Each row is a point on a tangle of strands that fork, close into loops and nearly touch. The rows are in no order.
In the rows, zero is written as 128.
Points whose rows are less than 144 apart are linked; no others are. Some points are linked to none.
Mes: [147 130  75 173 129 135 112 103 181 140 116 142 136 126 131 143 146 129
 133 117 129 157 108  30 119 147 136 151 109  94]
Fele: [102 145 126 112 147 166 121 158 135 137  47 109  96 110 136 167 134 137
  59  95 213 135 146  91 155 126  56  84  95 137]
rovul: [130 110 124  75 211 125 172  86 143 184 122 128 163  60 181 133 181 115
  75 152 129 147 204 118 117 164  98  92 106 104]
suze: [ 90 164 151  96 177 132 162 158 126 153  82 131 128 129 140 139 158 131
  92 106 146 128 110 105 181 155 108 127 104  76]
dilep: [138 142 140 115 146 207 126 148 126 127  52 106 110 147 104 127 145 136
  64  87 184 141 159 100 149 124  57 109 119 127]
zeva: [110 107 144 125  97  85 123 112 150 113 124 146 118 141 174 152  93  73
 173 135 131  81 114  58 128 111 154 133 109 120]
fimu: [123 132 168 169  98 131 118 142 109  96 110 116 123 168 120  97 134 124
 110  86 120  89 132  98 126 103 102 117 108  91]
zufe: [112 151 112 174 163 177 104 115 146 133 118 133  76 116 142 164 106 160
 140  73 120 144 131  99 146 142  78 117 141 128]
peki: [163 141 177  44 182  89 155 105 111 159 148 152 162 122 118 139 145 115
 156 160 120 122 136 163 113 146 172 169 139  92]
vemu: [113 123 126  98 170 175 104  66 178 183 112 162 154  58 144 144 103 173
 137 132 127 136 145 141 101 172 118 120 163 114]
buk: [139 202  53 164  97 156 138 172 126 111  76 135  99 216  73 107 169 100
  69 157 151 158 129 120 193 120 135 107 152 161]
kulu: [111  88 189  86 123 121 118  90 138 147 138 111 142  86 149 111 107 150
 156 123  89 107 155 189  45 126 121 121 124  95]
beru: [105  77 163  66 130 133 151 122 147 153 118 116 143 139 137  96 179 161
  88 113 124 123 142 142 137 156  89 118 139 102]
Nenor: [ 67 167 125 170 110 182 105 201  90 112  97 104  80 150 101 132 130 129
 158 131 122 124 114 125 168  90 112  85  95 120]
Zer: [132 152 100 122 135 123 171 172 102 114  91  97 138 161 162 133 150  92
  51 126 197 135 158 119 169 114 110  82 126 146]
nite: [136 100 141 114 146 121 123 123 128 124  91 167 207 120 128 121  87  89
 109 117 146  98 153 130  94 111 134 117 131 176]
nekem: [ 99  91 165  59 129 108 153 149 120 165 116 115 191 159 116  74 167 127
 100 109 117 121 109 152 136 136 115 139 145 131]
Simo: [142 110 161  48 131  82 143 101 106 162 112 146 187 138 102  94 150 107
 164 110 111 119 120 166 105 137 155 158 129 120]
lami: [122  83 102 125 126  74 158 166 160 128 134 120 117 124 177 132 151 131
  84 147 159 134 123 114 118 127 145 156 106  71]
bige: [178 153 123 121 132  87 144 134  99 126 143 128 132 150  92  85 202 128
 104 157 113 152 144 138 144 139 173 162 126  60]
bogut: [165 141 168 156  80 131 121 129  93 100 132 121 134 178  89  82 146 136
 114 118  96 103 155 131 131  99 137 136 129 123]
bovav: [123 111 138 138 150  98 157 132 116  83 145 127 124 110 196 190  62  85
 118 120 185  95 119 114  80  93 117 149 117 151]
gesa: [166  80 138 121 154  80 164 118 113 140 143 125 158 116 159 116 170 111
  93 136 144 149 171 113  88 123 126 137 106  81]
zusu: [116 117 161 158 154 127 150 111 115 108 129 116 152  81 178 168  69 129
 133 103 169 105 127  97 100 122  91 158 119 121]
daba: [140  77 147 139  47  58 152 135 157  78 141  85  84 165 129  97 120 113
 144 114 116  88  86  80 130  85 155 182 150  81]
zul: [167  69 128 165  84  75 142  90 117 111 190  91 145 107 119  94 154 127
 158 117  92 134 132 114  61 111 122 171 130 104]
zet: [101 123  88 123  92 148 119 127 209 129 154 142 104 140 102 150 120 150
 160 124 112 146  63 108 151 130 170 174 145 116]
pur: [141 112 103 129 144 104 117  88 133 160 126 149 172  96 133 137 121 108
 162 114 124 159 109  77  88 140 134 162 115 101]
Rokuz: [171  95  75 134 110  73 148 138 153 119 183 116  66 168 165 141 169 119
 113 148 142 179 117  94 129 125 130 137 174 144]
Fuf: [101 147 162 116 186  84 167 129 116 126 123 138 167  82 192 141 111  89
 109 154 147 107 178 133 152 146 143  97  90 108]
nev: [118 130 127 107 117 190  89 138 129 145  90 116 127 150  95 110 125 137
 102 122 146 140 164 128 117 116  91  79 127 139]
demep: [136 100  88 115  91 131  92 163 185 112 178 116  56 179  82 111 140 139
 134 155 104 140  76 158 128 106 126 130 177 172]
fafom: [151 148  82 101 128 162 178 144  83 113  90 111 159 117 141 120 158 100
  44 131 202 173 214 106 155 126  86  77 118 181]
bupok: [141 128 101 121 102 145  96 152 157 113 146 105 113 190  70  91 129 112
 133 125 102 130  99 147 141  98 129 106 189 192]
ful: [130 145  95 185  73 159 111 163 155 100 163 124 122 139  49  96 136 171
 141 199  91 119  61 169 168 118 167 136 134 159]
dizez: [114 140 176 184 144 139 160  90 104  94 150 117 132  86 189 152  95 137
 142  79 117 104 141 133 124 136 101 152 120 106]
zazu: [169 114 170  32 202  79 167 103 133 161 143 144 151 116 166 168 128  95
 129 163 165 119 167 135  91 120 144 127 115 121]
sisu: [118 156 130 187  89 163  81 108 120 104 156 138 127  75  92 118  99 161
 187 169  68 115 137 179 141 139 132 105 106 160]
baru: [ 96 182  49 209  94 140 129 194 120  93  61 118  90 181  91 127 157 112
  74 140 159 141 105 110 169  97 146 122 129 133]
Vig: [129 184 114 158 146 188  95 113 163 139 165 122  50 150 120 150 113 158
 160 106 109 165  94 110 158 128  97 140 164 156]
vapo: [151 155 182 155 133 121 123 122 112  75 154 149 107 119 163 144  94 145
 119 154 112  93 183 191 152 137 153  97 121 159]
Teru: [137 146 172 113 142 176 122  93 137 146 125 145 181 141  84 104 132 155
 140  90  82 108 112 132 124 151 130 176 139  82]
Kidug: [ 77 133 143 135 119 161 122 175  73 153 109 118 110 137  94 104 150 150
 164 122  87 110 115 183 157 114 103 104 110 149]
Sase: [ 88 143 123 140 146 149  83 129 176 153 129 140  68 107 149 160 130 158
 142 114 110 156 132  94 156 155 126 108  98  88]
kud: [131 175 114 142 114 177  94 127 130 137 174 107  62 162  84 153 134 165
 186 117  76 164  89 142 169 117 128 129 138 143]
famum: [113 163 160 122 119 135 133  86 110 117 152 144 101 106 134 147  90 114
 202 134 105 113 109 136 144 165 180 191  95  91]
kobi: [143 144  61 168 106 119 102 176 157 111 103 138  90 163 111 122 135 108
  64 158 169 149 106  92 112 102 148 115 123 125]
tekob: [151 152 137 137 122 140  97 145 132 106 134 162 103 134 113 132  96 137
 109 187 121  97 137 172 138 136 170 111 134 157]
Tuga: [ 98 112 126 108 153 142 129 119 194 164 122 171 143  74 164 183  93 152
 116 143 163 117 111 123 109 172 132 147 137 124]
selam: [145  91  72 143  90 104 121 141 158 106 189 100  56 142 122 140 125 132
 143 150 120 164  80 148 112 104 135 150 151 165]
punu: [183 131 121 137 120 127 146 113 157 120 150 126 104 195 137 125 166 117
  97 126 125 153 138  84 147 143 131 122 174 142]
Nadok: [121 105 120 140 130 153 103 120  83 153 136 119 167  85  96 112  74 146
 171 100 109 145 111 165  94 125 106 120 136 156]
neb: [141 110 129 142  52  77 127  97 164  67 132 113  98 170 136 126 116  72
 168 128 115  73  93  55 139 112 170 166 138 111]
gam: [176 149 152 181 102 141 114 135  78  72 119 141 166 165  64  98  95  84
 117 117 123  87 157 139 129  94 149 117 147 186]
Bubo: [178 118 143 129 134 104 157 127 102  97 177 131 163 112 121 132 116 135
 136 137 133 117 130 175 102 121 146 172 133 149]
mim: [109 136 170 121 101 109 102  87 128 108 140 145  71 139 169 176  86 115
 192 142 125 101 108 101 143 129 181 152  94  84]
Tivir: [107 156 142 167  88 171  84  77 132  94 158 137 106  77 119 153  60 136
 210 132  92 110 102 160 111 146 162 173 111 141]
tovu: [111 103  74 133  86 167  82 149 142 143 110 129 161 128  87  92 145 148
  98 127 119 150 133 130 111 134 140  97 122 160]
gisu: [103 123 119 145 164 168 115  84 136 168 139 145 158  38 160 128 100 182
 117 129 118 147 152 166 124 174  98  92 165 150]
malid: [165 158 102 137  94 137 126 140 146 110 110 151 112 199 121 112 179 116
  74 146 144 134 144 106 196 144 141  95 139 176]
Zate: [ 98 127 129 114 137 114 150 193 123 139  87 118 111 136 134 144 147 150
  80 111 171 128  96 100 138 129 115 149  99  54]
Sel: [112 137  87 106 150 128 120 144 154 188 129 134  75 127 129 156 183 158
 153 131 121 173 113  98 152 159 117 115 104  93]
Gud: [141 103 127  55 186  78 160 123 124 169 123 130 158  94 144 116 169 101
 111 146 134 152 180 143  91 132 105 102 101 114]
vulo: [137  75 129 183  96  88 111  95 102 110 161 116 160  74 139  98 127 138
 140 113  90 133 162 134  72 133 112 138 103 117]
Zako: [116 112 102 151 167 156 124 118 131 141 130 124 119  54 198 151 111 148
  89 118 149 142 179 145 122 132  73  69 146 160]
furo: [106 156 141 133 133 145 157 157  67 141 131 138 133 132 106 111 145 166
 159 125 104 130  92 170 188 142 127 135 136 160]
Bot: [ 83  85 144  69 146 129 131 109 177 153 116 139  90 113 185 182  98 142
 150 123 156 114 102 143 103 145 125 131 126 147]
zaki: [116  96 143 160 124 127 123  77  98 145 147 126 169  58 113 108 104 132
 167 109  97 136 144 171  47 127 103 133 121 120]
vodom: [ 98 153 137 102 131 128 163 155 100 151 106 148 191 125  94  99 133 135
 158 113 111 104  56 179 180 127 160 173 130 140]
bemub: [108 166 102 150 114 176  59 173 122 130 130  92  44 169 107 145 131 120
 181 158 105 153 115 114 166  97 123  83 106 133]
defe: [111 111 138  66 152 118 138 107 106 137 139 156 220  76 150 120  77  99
 128 139 137 103 153 159 119 121 155 130 156 189]
Geve: [129 128 104 106 178  86 168  75 135 174 113 161 168 102 160 137 168  78
 138 153 123 128 128  69 108 172 154 162  99  68]
vunov: [116 160 153 101 144 167 140 149 134 158  88 138 172 157  73 114 123 149
 127  93 122 106  73 134 138 126 138 169 160  91]
roku: [130 164  98 143 138  81 173 184 110  74  96 110 126 170 149 145 107  82
  56 142 202 127 133 103 147  94 144  92 129 150]
vaka: [168 145  99  90 105 113 122 154 126 165 114 111 118 173  85  91 197 143
 130 170 116 167 114 106 140 134 158 121 140  78]
pegul: [123 104 199 120 137 144  96 128 110 131 125 108 114 105 154 106 112 169
 107 104 123  95 150 179  84 116  94  88 145 104]
Fupa: [ 83 124 153  93 170 127 171 119 150 136 130 152 145 138 188 140 161 145
  84  85 134 115 138 105 179 161  95 115 126 126]
rudav: [143 142 137 172  93 135 112 132 122  78 158 137 131 110  75 116 109 157
 148 192 107  95 112 204 169 140 167 140 125 174]
gosas: [152 119 112  63 142 122 105 142 125 171 115 125 106 145 114 139 161 142
 145 157 128 170 120 108 130 144 152 118 103  98]
dini: [123 134 127 140 138  73 184 157 124  72 147 120 122 146 181 162  82  96
  86 138 195  91  98 137 121 102 147 147 139 158]
Gab: [ 96 122 153  74 155 128 125  88 129 165 135 143 109 116 175 164 105 136
 183 120 130 126 122 167 121 151 117  92 142 172]
par: [139 122  78 147 123 140  94 123  68 136 120 116 169 128  94 124  86  97
 166  98 115 162 121 109 110 108 105 108 150 191]
foluf: [156 140  93 125 140 138 111 133  79 136 100 102 128 171 102 129 118  92
 153  77 125 158 122  79 139 106  80 110 134 188]
ribup: [180  66 137 124 127  42 165 110 106 133 151 108 169 117 130 108 175  90
 125 124 123 155 159 112  64 109 137 185 125  92]
Favez: [115 137 190 111 158 139 147  74 106 141 121 133 148 121 138 125 132 144
 160  75  89 115 139 115 118 141  91 159 121 102]
zol: [158 147  53 198 126 140 106 137 171 116 130 136 108 161 100 140 124 128
 110 116 162 173  88  75 125 110 141 162 143 123]
susi: [132 134  91 158  64 155  96 163 141 129 133 119 151 169  39  69 159 132
 142 156  87 136 106 149 143 110 156 101 128 154]
mif: [159 156 135 136 120  93 117 134  75  93 102 155 202 137  94 126  94  66
 146 123 150  97 154 129 114 106 154 134 135 161]
Nit: [122 114 153 163  78 138 104 120 137 106 193  97  79 113 122 119 132 182
 168 132  75 107 125 183 100 121 125 148 132  96]
pifi: [124 133 185 115 163  95 143 111 136 105 152 155 130  99 198 160  89 130
 117 167 144  78 177 154 124 141 154 101 107 118]
Favan: [ 96  66 146 150 130 145 114 139 123 134 109 109 124  72 169 112 114 141
 100 115 139 127 191 144  80 131  79  62 115 126]

How many points has the smallest loop of links through each point below? Write - if it is on no loop.
nekem | 11
Zako | -
Kidug | -
zol | -

A fork is a point with three links, a tip a point with one. Leave the first point through the second and follow the links. Name the first fork or tip that comes.
Kidug, furo | fafom
malid, buk | Geve
Favez, Teru | bige
Mes, zol | susi
daba, neb | rudav

A piece is all that can be reached along the links. How many separate loops has the piece of each point below (a circle has one, a figure eight two, a Y none), and how many tips (points with one link)?
mif | loops 0, tips 2
tovu | loops 0, tips 4
Bot | loops 1, tips 3
Favez | loops 0, tips 2

Name the points in between on the shortest way along the links from the first point to the second, in order.
malid, rudav | punu, Rokuz, selam, demep, bupok, susi, ful
Fele, sisu | dilep, nev, tovu, susi, ful, rudav
fafom, furo | Zer, roku, dini, bovav, zusu, dizez, Favez, Teru, vunov, vodom
furo, Sel | Kidug, Nenor, bemub, kud, Vig, zufe, Sase
zaki, Simo | vulo, zul, ribup, gesa, Gud, zazu, peki
peki, Gab | zazu, Gud, gesa, ribup, zul, vulo, zaki, kulu, pegul, Favan, Zako, gisu, vemu, Tuga, Bot
